Each scene shows the same named points in several views. A view is turned or mirrored, shifted and resized as a whole, has a little noise and may leave points out.
(in the rows, 128 means zero)

Scene 1
View 1
Z801: [124 187 159 145 127 127 178 105 149  94 142 116  78 148 110 142 103 123
 129 164 165 173 107 107  91 116  95 136 132 158 107 111 154 175 141 143
 137 141 134 158 107 167 154 157 159 144  72 133]
Z750: [ 95 171 176 139 123  80 120 147 131 121 132 141 122 134  80 182 123 106
 130 146 136 128 155 176  80 144 150 127 118 138 112 175 152 226 123 138
  62 152  82 132 109  97 161 171 185 127 116 156]
Z234: [100 199 105 134 132 124 101 121 144  86 131 121 133 125  84 129  90 150
 146 144 193 132 148 148  74 151 118 165 156 162  91 115 120 166  82 106
  78 127 120 136 107 145 122 163 170 123 101 140]
Z869: [104 191 118 149 144 131 106 153 138  79 149 112 135 148  92 117 173 148
 125 168 172 146 122 132  76 108 131 143 142 182  59 178 158 143  65 119
  90 120 130 109 106 133 103 138 157 118  99 153]
Z333: [104 184 176 144 103 121 156  93 151  89 130 140  96 134 102 151  34 105
 140 138 162 149 107 140 104 128  99 153 138 151 116  74 110 199 135 125
 119 154 106 150 118 184 171 181 168 151  77  89]
Z727: [109 194 128 161 139 159 133 143 145  58 159 105 111 164 110  96 174 142
 120 179 175 166  82  98  88  70 104 148 142 200  45 166 166 116  67 126
 131 119 155 107 108 179 102 129 134 126  73 124]
Z978: [119 205 116 138 131 143 159  88 159  83 137 111  90 131 106 125  64 144
 150 152 201 164 125 114  87 141  84 162 154 154 109  65 126 159 122 120
 130 132 140 167 109 181 141 164 162 142  71 132]
Z755: [123 184 164 154 135 129 165 135 143  91 152 113  93 160 114 137 158 125
 118 176 156 169 103 106  89  95 110 128 123 170  88 160 177 165 122 147
 128 137 137 136 111 148 142 142 152 137  78 145]
Z884: [122 187 150 151 151 121 148 158 135  98 158 109 105 163 106 136 208 135
 113 188 152 166 119 110  81 102 129 119 118 171  74 207 202 159 107 149
 112 127 138 126 103 114 126 131 156 120  88 182]
Z738: [ 88 174 174 140 107  90 108 133 135 109 127 147 128 130  79 171  82  99
 137 136 144 124 139 175  91 147 140 144 127 146 107 140 122 223 110 123
  67 153  82 126 113 129 160 179 187 129 113 117]
Z650: [107 197 130 141 123 140 139  96 153  73 134 122 103 135 101 123  65 134
 144 148 189 152 115 121  90 129  90 162 154 163  93  77 115 163 104 115
 122 130 130 146 110 186 137 163 159 139  77 108]
Z197: [134 213  93 131 156 142 159 100 155  92 147  93  91 137 107 115 110 168
 144 166 208 172 140  98  69 148  86 150 155 159 107  96 161 146 122 127
 127 119 154 168 103 148 117 147 160 129  73 176]
Z96: [ 69 181 142 139 101 105  78 124 135  81 122 153 149 120  73 150  46 109
 150 122 165 104 140 188  94 149 135 168 149 156  90 108  83 203  75  94
  53 145  79 115 112 150 142 183 183 126 117  93]
Z322: [105 178 169 143 125 109 139 127 139 102 136 132 107 143  93 156 106 114
 130 155 152 147 126 144  88 128 122 134 127 153 102 139 143 196 122 136
  99 147 105 133 109 142 154 166 171 135  93 133]
Z494: [ 99 202  99 152 135 162 114 119 151  51 149 114 123 145 101  91 111 151
 138 158 200 154  99 113  87 101  94 169 162 190  60 109 124 119  60 102
 121 115 146 118 110 195 102 146 145 128  74 109]
Z196: [132 204 120 147 144 163 174 107 157  69 158  96  80 158 121 102 134 156
 127 178 193 188  93  78  85  94  78 145 146 180  80 112 166 123 109 135
 159 120 170 150 107 191 118 133 139 138  56 141]
Z823: [123 203 111 129 146 120 149 109 147 109 138 108  99 128  96 142  99 154
 143 156 191 156 157 126  69 164 110 148 145 143 118 108 150 177 128 131
  98 128 127 165 104 129 136 161 178 123  92 177]
View 2
Z727: [129  72 105 106 135 134 143 134  63 192 184  89 120 154 128 177 102 140
 136 132 117 110 128  96 189 167 116 138 124 180 154 164  79 157 142 209
 159 140 131  88  96 154 155 176  54 160 162 219]
Z869: [103  75 120 114 129 130 161 159  81 174 164 122  95 174  77 148 100 122
 131 144 134 120 102 139 161 130 127 129 125 193 114 185 117 140 160 190
 140 171 123  86 123 142 151 153  73 155 140 218]
Z494: [159  92 124  95 141 101 133 104  81 143 179 117 124 143 116 192  97  82
 166 139 128 100 133  95 176 153 154 141 100 175 151 197  78 149 138 231
 127 108 129  99 118 155 124 175  60 154 136 182]
Z96: [154 133  84  61 129  86 164 160 127 104 134 163 143  93  42 180  82  30
 175 139 191 119  66 143 105 103 125 136 117 191  71 194  98 102 120 182
 118 124 153 120 164 178 110  89 126 193 123 137]
Z197: [134  81 168 121 106 130 116  86  98 101 140 138 118 143 142 156 106 121
 133 106 123 125 124 105 196 100 115 119  85 141 160 164 122 154 152 193
 109 130 124 115 164  69 116 192  81 138  83 169]
Z801: [141 104 117  94  94 137 121 118  98 116 133 118 154  92 144 170 103 134
 131  89 148 133 100  99 177 117  61 116 105 147 145 123  90 150 119 163
 140 123 149 119 156 100 130 156 105 175 108 162]
Z884: [ 84  65 115 128 102 170 156 170  76 190 148 103 105 162 109 134 107 184
  98 108 128 137  99 131 178 127  71 113 137 177 125 136 119 148 153 157
 159 195 131  93 123 108 171 159  84 165 140 238]
Z978: [162 108 143  92 111 111 112  86 107  88 137 135 148 105 137 180  96  91
 157 104 147 123 117  97 177 110 110 124  86 144 151 161  96 146 127 195
 112 100 140 122 173  96 100 173  94 157  89 141]
Z823: [120  94 155 113 100 130 129 115 115  93 122 155 117 133 108 140  96 109
 128 109 147 137  97 127 168  78 102 116  96 152 126 162 133 133 147 170
 106 146 128 119 179  72 114 161 103 152  77 165]
Z333: [175 138  98  62 101 105 126 120 123  85 120 136 176  57 120 190  93  77
 159  98 178 128  82 102 141 105  73 124 100 149 117 140  80 130 100 168
 127  91 163 134 174 126 106 121 130 192 104 119]
Z234: [133 106 136  95 127 103 148 131 108 107 139 159 110 137  70 159  91  67
 158 141 151 121  92 135 145 100 137 132 100 178 105 196 123 120 149 192
 107 139 126 112 163 125 109 143  97 154 103 167]
Z650: [171 121 128  84 114 100 120  96 110  88 145 137 155  97 127 187  94  73
 160 112 156 121 107  98 162 110 115 129  89 151 136 164  90 138 124 196
 114  94 145 126 165 119  98 154 100 168  95 132]
Z738: [127 127  88  78 102 113 161 179 126 112 113 157 139  96  52 157  89  80
 144 121 191 135  49 150 114  87  80 124 124 187  68 161 119 106 120 145
 128 156 154 119 169 138 123  86 137 191 111 158]
View 3
Z738: [ 85  80 106  87  92 182 111 181 118  86  93 170  75  72 128 113 116 115
 100 164  87 132 132 159 178 152  25 108  98  71 162 135 101 134  72 147
 181 137 128 103 153 127 120 128  95 136  75 111]
Z869: [103 137 127 159  71 141 108 148 170 104 150 157  67  65 120  76 176 152
 139 181 105 164 140 136 116 173 157  95 102  77 144 161  92 113 120  73
 109 143 140 165 143 114 116  90  68 138 127  72]
Z750: [ 77 105 101  98 111 214 101 185 103  86 104 165  64  86 109 114 132 111
  97 181  76  98 134 177 182 167  52 114 110  74 183 172 101 127  71 154
 162 138 117 128 162 136 148 110  71 139  98 117]
Z823: [138  94  97 141  90 156 128 137 138 133 143 160 130 150 133  70 143  87
 122 161 115 116 109 183 147 128 117 110 103 135 150 134  98 147  80  88
 114 104 136 126 152 149  95 104  66 134  80 145]
Z755: [127 141 126 102 130 169  87 181 182 100 174 123  95 105 147  74 187 167
 155 181 100 155 114 139 109 126 132 121 149 109 126 180  98  96 112 106
 100  97 138 155 147 114 163  95  56 126 142 121]
Z234: [116  85 109 154  53 128 128 133 145 120 116 176 108  89 130  81 132 101
 115 156 117 154 135 157 146 153 109  93  76  96 147 106 100 144  89  81
 137 137 142 122 146 129  70 113  94 134  72 102]
Z96: [ 87  56 117 115  47 138 124 166 123  91  74 187  78  45 133 111 102 108
 102 148 102 167 143 140 178 166  26  92  65  59 148  87 104 144  78 125
 199 154 137  90 143 122  68 139 127 130  53  89]
Z197: [162 101 106 156  85 128 130 127 172 145 169 149 152 161 152  50 159  97
 144 155 131 141 108 169 116 113 156 109 111 154 130 122  99 146  92  63
  91  88 148 133 143 138  84  95  62 124  88 145]
Z727: [131 139 147 141  81 112  94 157 215 110 178 128  92  68 153  58 195 185
 173 170 117 210 131 103  80 140 168 104 120  95 100 143  94  91 141  59
  91 117 153 159 128  94 123 101  76 130 145  85]
Z650: [153  73 114 112  81 111 122 159 177 129 139 152 143 114 171  70 137 121
 145 140 129 188 114 132 128 106  80 112 101 125 103  87 102 134  96  86
 140  97 155  94 138 126  77 127 107 125  72 130]
Z801: [148  98 116  87 125 153 104 179 175 116 165 130 136 140 166  76 156 134
 150 158 116 157  99 149 125  95  90 126 138 137 110 138 101 120  92 112
 120  75 144 110 141 131 131 116  75 119 101 156]
Z494: [146  97 133 152  50  77 122 140 204 127 152 150 116  74 160  57 161 155
 157 145 131 220 130 104 100 135 141  96  94  99  98  91  96 118 127  46
 115 115 159 127 128 100  66 115 109 125  95  84]
Z333: [142  56 112  62 110 140 110 190 156 107 118 147 140 117 178  91 115 122
 134 136 111 175 106 138 156  94  15 122 114 120 106  89 105 139  74 135
 170  88 147  67 139 125 104 147 116 117  56 152]
Z322: [112  98 112  94 109 174 105 180 142 101 129 148  97  98 140  95 140 126
 123 164  98 139 122 154 152 137  67 116 117  98 146 145  99 124  87 130
 146 114 129 119 152 128 133 117  79 129  99 128]
Z884: [110 164 124 129 122 186  93 162 169  97 176 134  72  97 118  81 195 160
 146 194  96 132 128 152 109 155 167 115 142  97 151 207  95  96 114  95
  89 118 128 184 153 120 172  81  37 137 160 107]
Z196: [169 118 126 128 101 107 106 152 215 136 194 123 147 131 172  45 186 156
 177 154 135 189 105 128  85  96 163 118 134 144  89 128  98 109 122  56
  77  75 163 134 132 116 109 102  69 119 121 136]
View 4
Z750: [110 178 123 128 133 148 131 110 105 130 142 111 126  89 141 208 101 118
  92 142  87 105 102 122 136 156 122  81 112 159 159 127 126 126 109 127
  97 108 162 158 150 143 104 145  98 187 106 126]
Z884: [126 130 154 137 135 161 109 135  81 173 115 107 109 145 112 149 108 100
  82 125 108  99 152 123 109 163  98  94 133 158 133 113 124  90  96 146
 102 142 169  97 134 142 127 143 139 175 135 120]
Z755: [132 119 150 135 120 172  99 125 104 157 121 112 120 126 126 143 112  95
 108 118 120 103 142 125 131 169 101 101 128 168 131 109 125 116 103 146
 114 145 153 118 120 128 109 148 127 149 141 122]
Z494: [ 95  93 167 112 139 134  87 107 152 148 125  98 115 100 101  96 119 106
 151 100 150  81 143 146 107 163 106 122 121 124 137 103 125 173 101 128
 121 140 151 124 129 100 117 122 149 102 134  97]
Z322: [118 143 137 126 123 162 111 109 121 133 136 114 128  92 141 171 108 107
 113 126 110 105 116 128 143 163 114 100 117 160 146 116 123 140 106 130
 110 127 151 148 131 127  99 144 110 153 125 123]
Z96: [ 78 160 130 101 144 114 117  87 158 107 150 102 131  45 125 174 105 124
 143 125 110  86  85 141 126 158 129 100 104 133 174 117 127 193 113 122
 112  98 151 183 154 109  93 130 110 143 100 116]
Z234: [ 89 136 148 111 140 129 122 104 141 140 142 105 121  89 130 148 111 119
 133 122 119  95 120 137 120 146 124 102 113 110 149 122 126 166 107  99
 106 119 150 146 143 121 116 110 124 126 111  95]
Z823: [118 132 151 131 120 165 131 111 126 156 143 114 131 116 163 157 109 112
 118 132 115 119 132 122 143 139 118 101 115 115 134 127 127 144 107  85
 102 132 143 135 126 134 118 111 111 127 120  87]
Z333: [122 127 138 126 103 174  95  92 158 109 145 117 147  65 163 157 112 100
 149 115 129 106 107 135 172 167 118 119 111 167 148 109 123 176 112 124
 122 129 131 176 118 108  75 146  96 117 129 118]
Z650: [112 111 155 120 117 161 100 103 154 135 139 112 137  86 146 125 117 104
 150 113 138 101 125 136 144 157 113 119 115 135 139 110 123 173 105 109
 119 134 137 149 121 109  98 126 117  99 132  96]
Z196: [135  81 173 132 117 177  87 122 127 169 119 110 125 135 128  95 119  91
 135 104 149 103 164 135 133 165  95 123 130 142 118 105 125 136  98 123
 120 163 143 105 106 113 116 127 139 100 154  96]
Z978: [121 107 157 127 112 171 107 104 151 142 140 116 137  99 161 125 118 103
 149 115 142 113 136 131 154 152 115 119 115 127 131 114 124 170 108  97
 115 141 134 143 115 113 102 118 114  92 132  89]
Z869: [ 97 128 153 114 153 129 111 121 110 162 124  97 103 119  95 135 110 114
 107 118 117  84 141 135  89 158 108  99 124 131 145 114 126 129  96 135
 108 132 168 110 146 127 130 127 143 156 123 112]
Z727: [112  95 166 118 141 146  81 126 118 165 108  95 105 128  85 100 116  97
 121  98 140  79 156 142  95 174  97 112 132 151 132  99 125 132  94 154
 121 151 163  98 128 109 124 136 159 136 145 115]

Which points are out of place in each view (at most two, in the order of its rows)? Write none if all are in place.
view 1 -> none
view 2 -> Z96, Z650
view 3 -> Z755
view 4 -> none

Scene 2
View 1
Z587: [126 116 124 131 101 124 134 125  94 130 126 129 146 114 114 142  98 126
 164 142 105 104 122 142 137  90 131 137 116 124 134 125 125 106 109 136
 156 113 116 124 131 131 119 145 106 134 135 135]
Z880: [130 128 116 126 103 133 136 125  99 129 129 143 147 120 115 140  94 125
 165 136  96 106 116 138 145  83 129 144 113 129 124 119 124 105 115 141
 142 113 122 120 131 126 117 145  97 141 125 131]
Z216: [137 122 129 120 103 147 141 116  93 135 123 145 152 129 126 154  96 143
 178 146  97 105 121 148 158  85 132 131 103 114 123 113 119  99 105 153
 142 107 113 133 148 114 102 148 129 131 106 129]
Z552: [140 116 119 135 104 135 135 122  92 139 124 145 140 123 100 149  76 138
 165 132 104 112 111 143 147  94 133 129 115 121 124 112 117 103 122 119
 144 111 128 112 132 109 101 145 100 145 117 118]
Z674: [129  88 126 138 104  99 117 137  87 126 116 104 129  95  99 147 104 113
 142 161 110 112 123 137 110  97 124 145 144 126 147 140 116 101  99 118
 180 111 105 138 118 152 119 143 105 117 168 150]
Z291: [128  91 123 144 103 101 121 134  86 130 117 113 130  97  92 145  92 118
 145 148 115 110 121 140 116  98 127 137 137 125 146 135 116 105 108 108
 176 112 113 126 117 141 116 144 101 129 161 140]
Z814: [125 115 137 130 100 135 138 118  87 141 125 133 153 113 116 143  95 140
 177 140 115  93 129 151 155  89 139 121 100 115 136 122 127 105 110 139
 157 108 114 124 136 115 110 143 126 134 121 124]
Z742: [127 118 111 133 102 117 129 131  98 122 128 135 140 111 104 136  95 115
 153 135  99 109 118 134 127  85 124 150 127 133 129 126 125 105 116 129
 152 117 122 118 124 140 126 145  81 138 143 137]
Z14: [150 101 100 135 107 116 117 136 101 121 116 137 125 116  88 153  82 120
 139 148  86 132 102 125 114  97 118 156 145 130 121 121 107  96 118 108
 150 111 126 125 122 131 105 147  79 140 143 141]
Z962: [113 136 114 137 101 117 137 126 100 131 135 141 144 110 101 120  89 111
 160 113 110  98 121 135 139  82 132 146 113 137 130 125 136 117 127 128
 147 123 135  98 116 134 137 140  67 152 140 125]
Z989: [124 115 106 136 104 100 119 140 100 119 125 125 132 101  96 132  99  98
 139 137  99 114 116 126 109  85 119 164 142 141 133 136 124 110 117 120
 161 120 123 117 111 157 137 144  65 135 167 147]
Z584: [139 121 107 123 106 126 126 134 103 118 124 142 137 120 111 146 100 115
 151 149  81 119 112 128 125  84 116 161 132 132 119 123 116  98 112 140
 139 112 118 131 133 142 120 148  88 133 135 149]
Z48: [151  91 128 128 105 127 124 128  85 130 111 122 136 116 106 169  92 138
 157 165 100 122 118 144 132 100 126 133 131 113 133 121 109  90 100 126
 161 103 105 145 139 122  91 147 133 122 132 139]
View 2
Z962: [ 76 179  88  96 126 120  66 129  94 151 118 153 131 117 163  92 125 183
 102 116 152 130 126 174 172 159 130 168 112  85 213 150 111 158  86 111
 140 115 131 154  91 114  99 172 109 133 156 190]
Z880: [ 92 170 125 101 125 110  94 111  80 145 107 152 160 116 155 117 132 166
  63 141 171 138 120 159 150 136 147 169 119  78 167 155 129 152 120 143
 122 102 136 141 131  85  97 148  89 139 141 195]
Z552: [ 93 163 147 130  74 100 108 121  72 134 109 169 171 113 162  89 111 159
  59 160 173 145 116 202 149 147 152 163 105  87 159 170 137 172 133 115
 109 105 166 114 135  76  76 189  74 152 127 191]
Z674: [ 86 152 109 135 111 131 135 141 134 136 140 208 134 132 170 112 197 115
  95 103 180 131  81 206 141 118 169  81 100  36 129 161 157 178  89 103
 142 143 164 162  82  94 120  99  66 184 123 218]
Z48: [ 99 151 157 142  92 108 151 117  95 126 127 189 175 120 157 116 162 118
  45 151 193 143  95 191 119 109 179 121 106  54 101 174 162 173 137 138
 107 114 174 131 139  58  98 125  52 180 110 205]
Z989: [ 86 168  89 102 124 129  81 143 112 154  99 180 129 129 180 126 195 157
 113  80 164 118 108 172 159 142 133 105 121  63 189 139 141 165  72 110
 144 137 132 174  74 121 121 113  93 152 131 229]
Z14: [108 160 143 128  58 101  95 153  87 147  63 186 166 121 198 130 175 152
  86 106 176 135 105 190 143 148 139 106 122  87 167 155 152 181 114 109
 109 126 151 141 107  97 101 146  68 167 101 252]
Z291: [ 86 152 110 138  98 128 129 142 125 134 139 196 139 130 169  98 176 128
  96 113 175 133  91 213 149 133 164  95  96  52 141 171 148 184  92  90
 139 132 166 152  85  94 105 133  68 179 129 208]
Z587: [ 89 159 115 111 133 121 116 114  98 140 135 164 153 121 145 106 147 148
  69 138 174 138 107 173 145 129 157 153 107  64 152 162 138 156 110 133
 128 111 148 146 121  82 102 132  83 148 143 187]
Z814: [ 81 160 124 115 136 122 133  95  89 128 166 160 158 115 131  87 114 146
  48 170 175 144 109 173 141 122 173 182  98  58 138 176 132 155 128 137
 124  95 159 130 139  64  88 152  81 145 153 156]
Z216: [ 97 160 146 111 132 113 124  94  74 138 126 152 176 113 136 117 128 149
  36 168 188 142 111 155 133 118 167 179 115  68 135 167 144 148 141 164
 107  93 148 128 159  57  92 137  72 144 136 178]
Z742: [ 89 169 110 106 118 118  93 131  95 149 108 170 145 122 168 116 161 160
  91 112 167 131 114 171 152 139 142 134 118  74 177 152 135 160  98 124
 131 120 137 152 101 104 108 138  91 148 135 211]
View 3
Z814: [101 112 126 131 131 122 107 106 133 111 136 104 125 125 125 173 127 148
 138 129 134 118 104 131 133 127 145 134  96 146 163 114 150 158 128  98
  82 158  96 156 120 152 115 156 118 133 131 127]
Z674: [103 106 124 155  96 110  96 139 132  89 157 111 184  99  98 162 135 143
 128 101 115 128 124 109 132 150 151 119 149 142 156 109 137 134 107 122
 107 150  91 135 120 146 129 126 152 112 144 130]
Z216: [ 91 121 129 134 140 125  98  96 140 127 133 106 123 124 141 179 106 151
 136 131 135 119 108 140 129 129 136 121  91 136 169 120 163 169 124  95
  81 163 102 158 122 146 136 146 117 144 135 117]
Z14: [115 119 113 140 112  99  79 123 137 115 124 125 178 122 135 163 117 134
 128 119 122 117 130 117 119 173 122 112 150 134 172 125 133 130 101 111
 130 141  80 142 113 138 158 119 137 132 132  99]
Z880: [105 122 116 132 133 116 105 109 138 118 122 116 133 142 133 155 119 141
 132 127 132 120 114 127 127 141 127 128 113 141 173 124 156 149 112 101
 108 157 101 145 117 135 140 146 132 134 137 113]
Z552: [116 120 114 122 132 110  92 102 134 121 118 115 137 134 144 171 123 140
 134 132 133 106 113 130 121 149 126 131 114 141 170 123 137 145 123  94
 105 149  80 157 112 148 136 143 115 141 121 106]
Z962: [119 117  98 127 132 106 117 123 133  99 108 122 130 164 123 128 141 132
 129 127 130 115 111 116 126 145 119 150 126 149 171 125 144 128 105  96
 121 149  98 134 109 134 127 156 143 125 137 117]
Z989: [107 117 105 146 110 104 110 140 137  94 127 124 168 142 106 131 131 135
 120 111 115 130 124 109 129 154 125 128 152 143 167 121 149 125  87 115
 132 151 103 124 116 126 143 133 162 115 153 120]
Z291: [112 104 118 145 101 106  93 133 130  92 144 111 173 109 108 162 139 141
 131 109 120 121 121 110 129 149 147 128 147 144 158 111 130 130 109 115
 108 146  82 141 116 151 122 131 143 116 136 126]
Z48: [ 99 112 132 147 113 117  78 111 134 118 151 107 167  89 126 194 112 148
 136 116 126 120 120 128 127 148 150 105 122 134 161 112 144 155 122 111
  92 152  85 158 122 154 139 124 124 133 132 116]
Z584: [ 98 124 119 145 124 114  97 119 143 118 128 123 157 133 129 152 104 137
 124 122 123 128 126 124 125 153 124 110 134 134 175 127 161 144  94 108
 122 157 106 137 122 126 158 127 145 133 147 108]
Z742: [108 116 111 136 119 107 106 125 136 105 124 119 151 140 122 144 125 138
 127 119 123 123 120 118 128 149 125 129 133 140 170 123 148 134 101 106
 119 152  99 136 116 134 138 140 143 125 141 116]
View 4
Z216: [135 127 113 120 132 143 126 139 116 128 153 139 134 124 138  83 105 161
  98 157 106 100 110 165 160 116 124 152 123 132 111 121 114 144 144 129
  68 126 128 115 150  84 116 100 158 133 112 150]
Z742: [142 135 112 119 125 119 138 157 140 121 129 125 109 129 116 105 110 131
 116 146 117 100 114 157 117 128 113 128 112 123 129 120 126 127 133 124
 114 112 113 123 139 112 133 124 130 121 126 124]
Z587: [138 137 112 123 134 133 137 154 131 123 131 138 121 127 130  95 115 144
 114 153 118  99 113 162 134 124 120 144 115 131 123 122 122 134 140 128
 103 123 116 122 146  98 125 125 143 124 116 128]
Z989: [148 135 112 121 122 112 147 168 150 119 113 121  89 128 104 109 110 121
 128 141 125 101 117 158 100 127 105 121 107 128 136 120 134 119 138 124
 130 107  95 131 134 120 142 128 122 112 129 116]
Z584: [147 126 116 125 115 122 135 156 139 130 135 115 100 123 115  95  95 129
 110 142 111 105 118 161 121 115 104 126 114 131 130 116 124 126 147 128
  97 110 103 126 132 110 137  99 138 126 126 139]
Z674: [148 145 116 142 139 135 146 176 165 126 106 131 117 115 139  96 110 128
 124 155 131 104 131 170  97 118 119 141 129 145 147 103 126 111 161 131
 139 141  90 128 144 103 138 132 143 110 114 109]
Z48: [142 138 118 140 133 146 132 158 154 138 137 128 140 111 153  87  94 142
 105 161 110 107 127 173 128 108 128 151 143 139 139 101 112 120 160 131
  98 143 110 119 142  89 127 106 157 126 107 133]
Z552: [132 138 110 117 127 128 127 138 139 130 153 128 139 128 137 108 105 150
 106 158  97 101 111 155 139 127 133 138 132 111 133 121 113 126 124 121
  94 115 139 111 136  98 115 118 135 138 117 137]
Z814: [130 142 113 119 143 142 133 146 120 121 138 151 138 125 145  90 123 160
 107 163 116  98 109 164 151 127 133 158 120 132 113 126 117 141 135 130
  93 131 129 118 156  86 114 127 150 127 111 130]
Z962: [136 137 109 104 126 111 139 147 129 113 132 134 109 141 109 117 123 140
 123 147 117  95 100 149 125 139 122 126 102 113 122 137 132 133 110 122
 114  99 130 120 138 112 123 143 118 125 133 119]
Z14: [145 134 115 128 113 122 133 155 170 133 135 104 120 120 124 108  86 122
 114 149  99 109 126 159 105 115 118 120 135 117 156 103 118 107 139 122
 112 112 112 119 119 116 135 109 129 128 122 130]
Z291: [141 148 113 135 139 133 144 170 161 124 115 132 126 119 139 103 113 132
 124 155 123 105 127 163 101 123 127 139 131 133 147 109 123 111 145 127
 136 134 103 124 141 105 132 138 136 115 115 108]
View 5
Z989: [ 96 144 124 136 140 151 148 149 100 122 100 149 135 142 157 138 125 135
  85 148 120 142 118 123 119 143 111 147 124 116  92 138 134 136 119 121
 139 143 123 124 112  74 139 138 149 176 111 149]
Z587: [ 78 157 116 127 148 164 133 148 126 141 106 153 135 121 158 134 135 159
 132 125 132 130 116 100 133 110 106 150 141  94  75 115 132 133  99 132
 123 130 131 133 116 104 110 119 155 132 136 108]
Z742: [ 86 150 120 129 140 156 134 144 116 131 108 143 136 135 166 134 119 154
 105 130 127 125 113 110 131 128 106 150 130 105  86 125 127 133 113 130
 129 137 125 132 109  86 121 121 147 146 123 136]
Z584: [ 83 152 117 152 139 161 156 152 123 129 104 152 149 141 183 142 106 162
 101 140 128 112 119 103 143 131 101 146 114  90  89 101 126 147 128 128
 118 135 141 124 108  86 122 125 169 144 128 137]
Z962: [ 81 145 123 105 126 150 103 129 105 127 102 128 128 134 161 127 138 151
 104 107 125 122 104 112 118 126 101 175 143 109  85 135 116 124 101 128
 144 132 120 157 101  77 115 112 129 125 112 151]
Z814: [ 66 164 114 114 151 166 121 147 138 152 111 153 133 109 154 129 145 166
 158 110 136 125 113  92 134  93 103 156 157  84  64 106 135 124  84 143
 117 126 136 137 117 120  94 103 153 108 149  85]
Z291: [ 96 155 128 135 166 167 146 152 120 150 125 142 124 130 155 136 124 141
 118 137 138 159 110 124 119 117 125 126 125 106  76 143 146 111  87 133
 126 151 110 117 123 103 119 134 153 184 136 102]
Z880: [ 72 156 114 126 134 160 126 142 128 138 103 146 140 129 172 133 123 169
 123 115 132 107 113  97 136 114  97 160 137  85  80 103 121 136 107 136
 123 130 140 141 108  95 103 110 156 118 135 124]
Z674: [ 98 156 125 151 168 162 169 161 116 139 119 156 130 130 153 144 121 137
 108 159 126 164 118 124 127 128 124 115 116 111  84 137 153 124 104 130
 122 150 122 101 127 101 133 146 164 199 132 105]

Which points are out of place in each view (at most two, in the order of its rows)? Write none if all are in place.
view 1 -> Z989
view 2 -> Z552, Z216
view 3 -> none
view 4 -> none
view 5 -> Z674
